Each row is a point on a landscape with many valleys, with its height.
From any point a ball rolls to the lowest of the 3 points nearest to it. It stops when none of these is lower. Distance is the straight distance between rows; heights are no part of it.
Zabo: [ 58 118 152 101 157 115 112 158 101  77 158 113 109]  h=382
Bugu: [118 116 148  76 163 112 145  95 164  66 140 122 140]  h=232
Furu: [140 109  63  54 102 189 115 183 144 143 137 120  64]  h=224
Suzab: [ 88  90 165  84 160  89 103 120 159  69 169 134 108]  h=198
ruv: [115 145 144 175 116 119 158 183 101 169  99 134 138]  h=359
pebug: [131 118 137 141  79 151 179 222  82 177 112 141 118]  h=346
Sefip: [190 126  87  81 145 167 128  87 160 115 114 126 128]  h=144
mig: [126 134 133 175 120 113 139 177 118 185 114 120 104]  h=418
boz: [149 134  91 115 131 163 109 115 132 139 130 111 101]  h=84
dele: [145 129 120  87 157 144 131  92 155  92 129 108 139]  h=157
dod: [113 130 178 103 149 106 133 102 138  48 155 147 162]  h=400
Tegim: [118 141 166 197 127  70 115  84 132 134 111 167 188]  h=868
vum: [121 112 130  69 178 122 134 106 158  87 136 103 118]  h=203
kegap: [117 134 148 112 133 126 143  74 134  57 142 143 177]  h=333
Musin: [168 144 129 138  76 159 151 181 103 162  66 156 159]  h=171
Fose: [135 145 143 153 126 107 121  53 133 102 150 142 170]  h=586
ratev: [108 139 122 129 138 138 118  89 109 105 147 111 132]  h=402
dakin: [ 95 140 155 192 127  80 119 115 118 136 127 143 160]  h=644
Sepip: [187 133 104  90 147 146 137  65 159  99 126 108 134]  h=101
zuzav: [132  95  96 113  75 139 122 190 131 187 138 133  74]  h=269
konog: [194 155 131 145  47 154 132 157  99 166  63 168 171]  h=199
nen: [110 139 150 180 127  99 119 112 126 166 126 124 137]  h=678
suma: [112 116 110 149 108 130 133 159 105 168 156 111  77]  h=355
Zubu: [112 130 143 103 147 128 128  87 128  59 147 137 167]  h=331
zerum: [122 127 116 133 125 141 116  96 121 140 146 111 114]  h=247
nuper: [151 120  79  89 121 188 109 153 140 135 131 114  70]  h=196
Tago: [ 89 129 138  95 154 116 116 115 115  74 143 122 145]  h=528
Vegid: [ 70 139 150 187 109 101 111 111  88 133 158 130 129]  h=466
budon: [ 62 133 119 169  89 115 123 135  67 141 180 106 108]  h=393
dev: [157 112 115 130 105 123 118 170 146 188 115 135  88]  h=317
vuz: [115 130 119  88 167 139 129  97 138  80 133 112 133]  h=206
lim: [105 137 151 165 120  97 107  69 114  95 155 151 172]  h=597
Fefu: [107 123 135 164 105 117 153 180 106 182 137 121  90]  h=344
dinu: [219 107 109 111 126 131 108 116 183 155  81 164 120]  h=189
mekar: [141 133 132 156 136 113 110  75 136 129 126 132 143]  h=408
biko: [124 108 176  78 152  72 130  93 176  51 167 148 132]  h=255
fim: [113 128  93  96 130 164 117 152 109 134 147  89  83]  h=204
Big: [150 151 145 162  88 147 166 186  96 170  84 148 157]  h=214
mele: [143 121  88  67 153 185 121 138 150 109 122 102  89]  h=212
peb: [161 136 124 120 140 132 137  61 132 102 136 128 152]  h=202
kitok: [126 140 154 184 150  85 126  91 142 143 113 152 169]  h=784
gal: [ 68 136 152 124 130 127 108 125  86  73 154 135 145]  h=523
kuz: [189 137 137 138 112 129 140 159 136 161  63 164 166]  h=83
dip: [ 74 126 157 193 110 100 152 175  91 182 147 130 118]  h=405
zoz: [184 129 118 147 133 132 121  91 170 155 107 135 136]  h=280
zub: [173 121 127 148 133 112 117 150 160 171  93 144 124]  h=332
movi: [101 129 120  88 161 142 127 125 126 100 131  91 125]  h=274
Sobi: [ 86 134 145 141 140 124 112  87  97  82 152 125 152]  h=531
Fasub: [133 144 126 163 128 113 127 156 132 177 115 128 124]  h=401
mipuf: [ 85 136 155 197 122  77 122 129  98 153 141 129 144]  h=547
kova: [167 129 117 101 144 138 148  52 157  96 129 121 157]  h=143
Zofi: [203 128 124 119 112 137 128 152 160 167  52 166 148]  h=128
Lag: [105 136 158 133 126 111 121  76 108  60 155 150 169]  h=442
nal: [ 91 120 139 182 108 105 161 195 100 178 148 107 102]  h=374
bedur: [154 145 137 160 156 104 141 126 141 157  86 142 162]  h=81
nuliz: [ 58 134 133 133 122 126 115 145  78  98 165 114 127]  h=469
Vitu: [134 135  91 114 130 166 111 134 129 134 143 107  88]  h=139
vak: [157 122 112 125  95 139 142 209 133 173  86 159 125]  h=242
Mivo: [ 72  98 131  82 175 122 111 148 142  87 146  93  87]  h=254
ruba: [163 123  82  71 145 177 130 109 150 118 120 107 115]  h=179
nare: [173 133 103  99 141 159 126  91 158 117 137 121 114]  h=154
Med: [127 127 150  88 154 108 151  82 153  54 143 124 168]  h=263
mik: [ 55 134 149 191  91  92 127 135  76 136 180 107 134]  h=411
dizi: [ 70 127 133 104 149 136 118 124 100  80 156 109 124]  h=464
Nes: [151 162 160 176 145 124 151 141 122 156  77 148 193]  h=268
valis: [ 89 132  94 123 115 160 127 157  87 134 158  93  85]  h=275
resad: [ 63  81 147  85 165  86  89 128 152  79 170 111  72]  h=61
kare: [172 127 132 146 142 120 121 112 169 163  94 146 138]  h=260
teked: [152 102  67  78  83 169 115 165 131 167 138 135  63]  h=243
ref: [179 164 141 148  99 142 151 163 117 161  61 159 174]  h=129
sos: [122 104 126 143  94 132 158 209 115 181 133 141  87]  h=302
lar: [212 116 105 110 134 148 137  69 172 139 110 120 132]  h=193
guvet: [ 77 134 107 147 106 137 129 134  88 142 161  98  85]  h=343
Gude: [152 149 139 161 137 118 139 152 139 164  88 139 154]  h=223
kovo: [110 119 108  86 164 146 130 149 144 102 128  94 102]  h=265
Tek: [186 112 115 125 122 141 109 129 167 160  95 147 115]  h=244

Where does a ball stop that starts at each point below?
Fasub: bedur
mik: boz
dakin: boz
nuliz: resad
zub: bedur
Big: kuz
lim: Sepip
zuzav: boz
vuz: Sepip
kare: kuz
suma: boz

Write out the way that a ball takes from each point below.
ruv: Big > ref > kuz
Tago: vuz > dele > Sepip
pebug: Big > ref > kuz
mele: ruba > Sefip > Sepip
Furu: nuper > Vitu > boz
dev: zuzav > teked > nuper > Vitu > boz
sos: zuzav > teked > nuper > Vitu > boz
